Each row is a point on a landscape with many valleys, with its height.
A ball rolls from a point to whichever of its 2 nearest points has the largest drop for the distance, and stops where none of them is lower. Distance is the straight distance between rows; heights are no part of it.
J257: [127 123 110  91  85 135 157 178 193 135 138 148 159 110 158 147 107 105
 131 113 175 163 132 120 136 156 108 156 131 137  58]  h=7.40
J624: [143 137 123 140  99  92 120 145 152 132 140 130 190 147 136  97 162 112
 137 175 194 130 120 172 129 150 105 145 110 140 123]  h=4.41
J976: [116 157 112  79 114 125 138 159 149  74 162 156 142 134 171 125  90 126
 155 102 130 138 107  92 150 124 159 167 149 126 118]  h=2.76
J117: [144  90  94  94 152 152 163 159 170 185  82 127 108 125 144  98 123 118
 109  84 159 117 129 148 119 104 112 133 114 138  87]  h=5.56
J97: [ 69 132 128 115 167 115 153 148 153  77 120 127 166 170 140 107 128 147
 156 109 152  60  78 133 155 130 122 123  92 117 129]  h=6.79
J521: [189  97  76  96 124  99 107 110  85 158  92 134  70 156 131  86 101 144
 129  94 106 116 124 106 119 112 108 150 109 119 140]  h=3.19
J486: [ 79 144 137 125 128 110 110 143 101  80 144 156  84 175 124 133 166 123
 166 149 149 109 128 136 125 147 154 135  93 131 144]  h=5.99
J311: [162 177 131 130 154 146 140 106 153 120 156 127 164  88 183 109 111  90
 129 185 115 163 105 165 130  94 155 127 194 152 151]  h=4.33
J480: [106  88 134 116 157 146  96 123  53 134 120 151  72 163 113 179 100 160
 144 114 127 146 107 102  92 131 158 157  84 114 148]  h=6.55
J321: [195 100  67 105 126  75 106 108 121 171  79 141  90 136 149  63 111  99
 122 129 142 130 155 138 112 125 100 167 117 147 134]  h=4.07
J359: [130 105 124 149 138  95 103 123 122 137 105 116 151 144 116 100 161 123
 124 146 143 101 126 144 137 148  99 134  96 120 120]  h=3.92
J414: [151 199 160 134 140 175 147 105 153  90 173 132 176  78 162 101 138 121
 138 149 119 151 120 140 139 102 175  69 214 162 119]  h=5.11
J101: [128 134 129 130 134 132 162 139 129 111 135 117 119 190  88 136 194 169
 128 119 168  91 133 159 163 157 124  61  93 104  94]  h=5.64
J461: [140 152 100 116  95 162 193 127 151 178 142 126  92 139 137 122 140 157
 125  80 123 126 141 111 163 107 122  64 150 116  84]  h=6.56
J585: [ 89 162 152 163  94 110 108  93  66 105 155 143 107 138 109 152  91 130
 123 175  75 150 128  86 116 129 116 182 126 103 167]  h=3.77
J361: [100 102 129 109  81 115 138 163 135 138 108 150  93 101 114 136 108 125
 123  65 100 103 180  76 119 135 121 136 130 144 118]  h=3.55
J66: [ 85 118 161 115 189 133 111 123 136  65 110 131 146 148 127 146 102 139
 165 122 124  73  73 124 111 129 157 147 111 122 188]  h=6.57
J846: [116 177 151 129  81 107 117 144 155  77 165 121 142  67 120 117 145  97
 122 122 114 151 186 105 170 141 161  88 167 146 104]  h=5.05
J470: [118 173  92 116  66 170 193 137 161 138 171 144 115 158 143 155 145 159
 118  90 158 150 150 125 166 147 121 110 132 118  69]  h=6.61
J693: [ 91 153 124 126  63  89 129 139 113  88 151 166 100 180 115 135 134 135
 142 148 160 111 144 105 156 161 114 163  99 116 124]  h=5.78
J523: [135 192 113 127 109 129 125  93 124 100 174 132 128 165 143  96 127 121
 141 193 127 133 119 121 169 118 161 107 172 123 158]  h=3.82
J753: [ 82  94 139 143 136 144 167 167 135 146 118  96 107 175 103 158 181 144
 123 114 169  99 143 165 123 132 104 101  61 105  89]  h=5.88
J531: [145 118  86  94 134 141 164 153 165 164 108 131  89 153 127  74 162 133
 125  81 153  97 155 131 154  95 132  81 129 145  90]  h=6.07
J872: [175 100 118 129 194 121  94 126 114 160  97 103 113 117 101  61 158 133
 123  91 103 108 150 139 131 110 147  72 149 139 114]  h=2.43
J550: [153  79 124 148 103 148 125 142 104 154 146 105 121 101 106 176 106 169
  94  90 102 153 144  96 109 133  86 164 116  89  87]  h=3.35
J406: [155  99 139 157 101 124  81 114  83 140 121 145 135 123  96 151 110 153
 114 130 125 171 135 106 123 166  94 178  89  85 111]  h=4.42
J334: [149 136 144 153 158 154 154 119 129 104 147  92 199 162 116 121 136 200
 136 123 124 113  61 141 157 119 126  88 129  79 105]  h=6.54
J43: [133 131  92  98 160 101 129 117 140 127  97 125 108 113 162 100  79  96
 128 130 105 105 112 129 123  99 130 147 149 148 168]  h=1.76
J390: [ 94 119 130  95  72 155 168 198 176 144 148 124 127  82 140 182 131 114
 115  77 138 150 142 101 113 123 114 162 140 142  63]  h=7.62
J741: [149 167 130 128 117 113 193  90 131 113 156 150 131 199 104 127 196 195
 106 122 159  98 139 145 218 178 139  50 112 120  88]  h=5.28
J838: [186 142 119 119 142 120 103 108 102 162 131 116 106 117  97  82 180 126
 132 119 123 138 198 150 151 143 165  37 159 148 104]  h=3.46
J797: [117 166 148 162  73 114 117  99 105 114 172 120 152  92 113 135  97 139
 121 159  85 143 134  82 155 131 116 139 150 105 124]  h=4.37
J312: [179 163 134 122 120 165 129 129  92  99 198 148 119  96  97 162 144 194
 137  83 129 175 152  92 163 155 162  78 149 109  77]  h=5.16
J45: [140 184  81 117 128 128 136 102 119 135 151 123  61 129 138  81 167  81
 146 177 122 144 166 169 139 103 159  90 193 194 174]  h=3.80
J998: [ 84 117 186 162 128 139 113 153 143 142 125 113 177  55 128 184 144  88
 119 170 118 140 133 148  88 130 134 154 129 146 134]  h=4.12
J933: [147 160 145 151  83 117 128 126 150 100 167 107 201  65 154 117  90 123
 110 129  87 137 108  80 179 120 121 124 189 111 105]  h=4.92
J324: [111 138 124  65  90 130 107 152 140 108 154 168  89 129 164 162  76 125
 125  97 137 170 134  71 110 142 142 192 133 153 107]  h=4.05
J498: [ 57  73 155 174 113 110 154 163 135 149  96  88 100 138  80 164 180 149
  90 112 118  68 170 151 115 138  98 127  62 120 102]  h=6.06
J59: [179 124 152 133 175 149  81 123  77  90 171 118 137 104  67 133 149 207
 124  97 102 146 141  94 151 160 139  74 129 101  91]  h=4.11
J237: [ 65  64 156 164 149 111 125 146 118 136  71 109 104 147  64 166 132 153
 121  89  94  61 126 102 103 144 102 120  75 120 164]  h=6.22
J80: [ 97 161 122 115 148 144 142 129 126 146 151 117  81 117 119 112 179  84
 138 148 129 131 173 178 137 111 169  67 144 179 143]  h=4.29
J447: [ 72 124 163 173 160 140 143 139 151 145 120  90 160 110 114 131 172  77
 124 180 114 130 132 192 101 114 112 106 124 153 139]  h=3.56
J47: [ 91  97 168 171 120 116 102 133 118 153  97 107 124  81  86 147 139 119
  95 124  64 111 179 113 119 131 117 102 112 121 135]  h=4.18
J541: [171 119 109  96 112 138 118 146 166 163 116 137 155 105 186 136 100  87
 127 132 178 177 129 134 106 135 123 166 136 147 102]  h=7.11
J401: [ 84 181 111 105  99 141 173 155 191 105 166 140 144 146 150 131 153 121
 153 117 183 112 124 129 181 137 146  92 133 123  95]  h=6.16
J269: [ 98 144 118 116 169 183 170 140 148 168 129 122 107 144 162 139 158  97
 147 151 172 143 127 188 110  92 145  94 150 164 129]  h=4.86
J934: [163 130 124 124 110  99  68 107  65 106 161 140  99 142  92 108 123 166
 127 126 127 157 162  75 143 163 133 159 123 115 111]  h=5.17
J537: [187 146 131 113 157 155 111 100 115 129 149 156 160 167 163 136 124 139
 168 159 174 194  80 151 119 134 150 143 146 118 121]  h=6.17
J762: [171 127 103 132 160 133 108  88  85 138 130 106 112 136 143  85 117 118
 139 159 110 123  89 154 124 107 137 118 147 123 170]  h=1.79
J671: [175  70  96 111  78  94 111 130 140 175  66 163 137 126 127  86  89 118
  97  99 141 106 171 109 101 149  64 170 103 144 125]  h=4.76
J24: [153 136 157 123 143 172 123 141  88 153 172 136 122  99 142 165 133 146
 147 132 134 204 121 136 100 107 163 111 154 131  96]  h=8.23
J473: [146  79 132 118  97  96 107 171 156 154  85 156 131  95  97 102 106 135
  94  74 130  93 184  90 121 165  98 141 107 130  84]  h=4.17
J345: [146  85 115 151 141 146 175 125 129 213  80  82 142 140 147 122 132 109
 102 136 123 130  86 185 100  88  75 146 103 101 122]  h=4.06
J793: [111 151 144 139 128 111 117 138 171  81 139 114 197  57 139 101 109 101
 133 134  88 106 134 112 155 126 138 114 181 142 126]  h=5.30
J939: [116  73 123 159  62 155 169 148 100 190 124  91  95 113 116 199 118 154
  95 105 100 156 128 116 105 126  86 196  90  94  99]  h=1.84
J148: [106  81 143 157 136  88 117 104 150 146  64 115 189 132 114 109 110 101
 103 139 127  87 111 132 100 139  73 158  97 131 172]  h=3.38
J494: [ 94 116 164 144 129 121 107 132 163 118  94 137 199  68 162 169  78  95
 101 140 127 137 112 113 102 123 118 165 141 136 162]  h=3.61
J515: [ 46 166 148 116 157 151 152 192 186  72 148 137 137 123 131 133 163 106
 184 110 161 102 124 145 139 122 165 107 141 134 119]  h=5.80
J718: [146 103 125  98 157 143 102 118  95 118 112 135  81 133 154 168  49 142
 118  95 125 148 104  77  75 125 160 179 106 109 164]  h=6.88
J817: [113 119 151 107 115 196 158 182 125 142 176 132 108  87 135 210 138 136
 126 104 144 199 128 124 102 110 135 137 149 137  77]  h=7.91
J265: [ 58  99 161 163 157 115 118 108 113  98  89 137 132 141  81 141 115 148
 133 119  70  71  93  95  98 143 121 126 107 121 204]  h=6.37
J853: [192  85 116 101 192 103  77 109  69 125  85 129 101 180 115  87 125 172
 149 100 130  92  96 119 127 118 134 120 107 108 154]  h=1.70
J389: [ 89 124 152 163 182 118  97  79 130  70  95 125 157 104 141 138  89  92
 129 192  83 114  81 157  86 111 142 161 126 157 229]  h=2.25
J136: [129 103 102 144 135  95 148  96 156 145  72 108 140  91 149 116  73  88
 103 132  92  86 109 139 113 125  65 160 125 140 197]  h=2.82
J694: [144 137 132 137 193 121 118  98 147  97 142  97 135  80 150 104 139  68
 131 198 131 145 103 200 102  93 148 133 166 174 182]  h=3.60
J286: [ 95 101 138 144 117 106 109  96 121 151  77 182 130 145  59 161  86 106
 112 133  87 102 106  84  92 150 102 154 108 131 225]  h=6.60
J643: [107 121 113 126 152 136 129 128  78 124 121 137  80 185 138 152 125 146
 148 135 152 131  85 148 110 106 142 149  99 105 138]  h=6.25
J856: [115 117  92  95  65 106 117 131  91 112 153 190  85 180 112 141 108 153
 129 102 151 126 139  89 133 152  93 185  70 111 108]  h=5.43
J46: [109 126 100 124 111  99 134 133 149 124 103 139 100 135 122  96 103 102
 129  99  98  73 140  86 140 114 102 130 124 140 143]  h=2.86
J460: [131 161 135 118  82 132  99 150 128 112 179 154 115  95 106 123 171 122
 139 129 156 171 197 118 149 155 173  90 148 159  78]  h=4.66
J891: [117  95 122 143 170 111 149 130 119 171  68  82  88 133  95  94 154 131
 107  99  87  76 144 151 132  83 103  71 121 128 139]  h=3.34
J760: [100 103 127 158 123 116 146 134 106 192  93  74  68 113  84 138 134 132
  84  81  53  93 161 112 120 106  96 109 115 112 127]  h=3.79
J953: [195 136 119 118 115 111  99 126 133 114 139 158 164 175 142  80 186 125
 169 187 207 151 144 162 142 181 129 121 145 161 123]  h=4.95
J365: [149 167 125 130 163 112 111  86  97  94 144 112  97 156 127  84 159 121
 144 186  97 132 115 152 126  99 147 103 184 151 181]  h=2.94
J133: [163 202 121 131  85 132 149  87 123 117 170 141 120 188 132  92 172 173
 123 161 136 136 145 120 189 158 147  62 157 109 121]  h=4.63
J639: [162 165 135 126  87 118 102 124  90 150 159 138  66 103  96 127 186 117
 120 149 120 182 225 142 141 154 176  77 143 161  93]  h=4.15
J436: [ 95 150 129 160 130 125 121  63  91  86 120 134 129 139 126 146  84 115
 134 179  73 115  85 128 118 104 133 176 123 116 214]  h=3.09
J61: [144 143 101  84 129 108 125 144 191  70 133 148 172 119 195  99  80 112
 163 115 165  96  96 104 149 136 146 167 154 133 149]  h=1.05
J905: [127 151 175 155 162 174 144 118 116 102 164 112 176 124 107 146 138 164
 140 122 110 142  98 129 130 109 159  69 159 100 112]  h=6.09
J626: [122 114  98  97  81 139 134 161 116 143 148 153  77 143 149 155  98 130
 133 112 145 168 151 110 103 137 121 186  97 117  99]  h=4.83
J154: [129 189 168 141 141 150 137  98 123  89 178 117 149 108 113 111 146 150
 135 130  78 120 124 118 170 101 178  38 174 113 128]  h=5.70
J808: [ 98  97 105 146  96 138 168 135 117 204 107 113 104 162 145 162 120 123
 110 128 129 124 105 143 108  92  76 178  92  95 123]  h=3.25
J789: [146  85 169 155 149  95  97 121 180 139  73 130 218  78 141 141  78 101
  90 141 137 114 115 135  95 155 111 170 106 143 167]  h=3.91
J263: [104 134 150 167 200 136 120 104 146 112 109  82 153 114 136 142 142  83
 125 191 114 119  89 208  78  90 130 134 118 147 180]  h=3.04
J308: [163 101 143 142 198 120  77 103  56 109 117  94 121 144  86 116 144 191
 127 114  93 110 105 112 127 133 141  84 113  85 131]  h=2.95
J454: [183 121 115  84 158 136 110 115 145 134 125 135 149 139 209 131  95  96
 135 141 192 180 103 165 106 130 160 180 118 124 147]  h=6.76
J292: [ 72 132 135 112 139 156 144 162 154 116 121 133 117 116 163 164 134  96
 154 117 157 144 113 145 111 110 161 134 128 143 128]  h=5.44
J19: [120 137 115 107 113 117 121 122 192  99 107 142 211  88 196 136  55  93
 130 146 146 128  92 122 138 137 113 190 140 142 155]  h=2.66
J695: [177  85 112 135 123 138 166 141 145 197 100  91 157 127 122 115 131 147
 110  90 129 133 105 125 134 101  77 136 117  90  79]  h=4.82
J85: [190 144 118 124 121 141 101 112  93 130 152 164 138 188 131 118 158 151
 154 173 199 173 127 149 131 163 129 156 122 122 105]  h=5.51

For each start below, name the point where the ball stops.
J643 | J61
J292 | J43
J461 | J939
J905 | J263
J237 | J43
J793 | J389
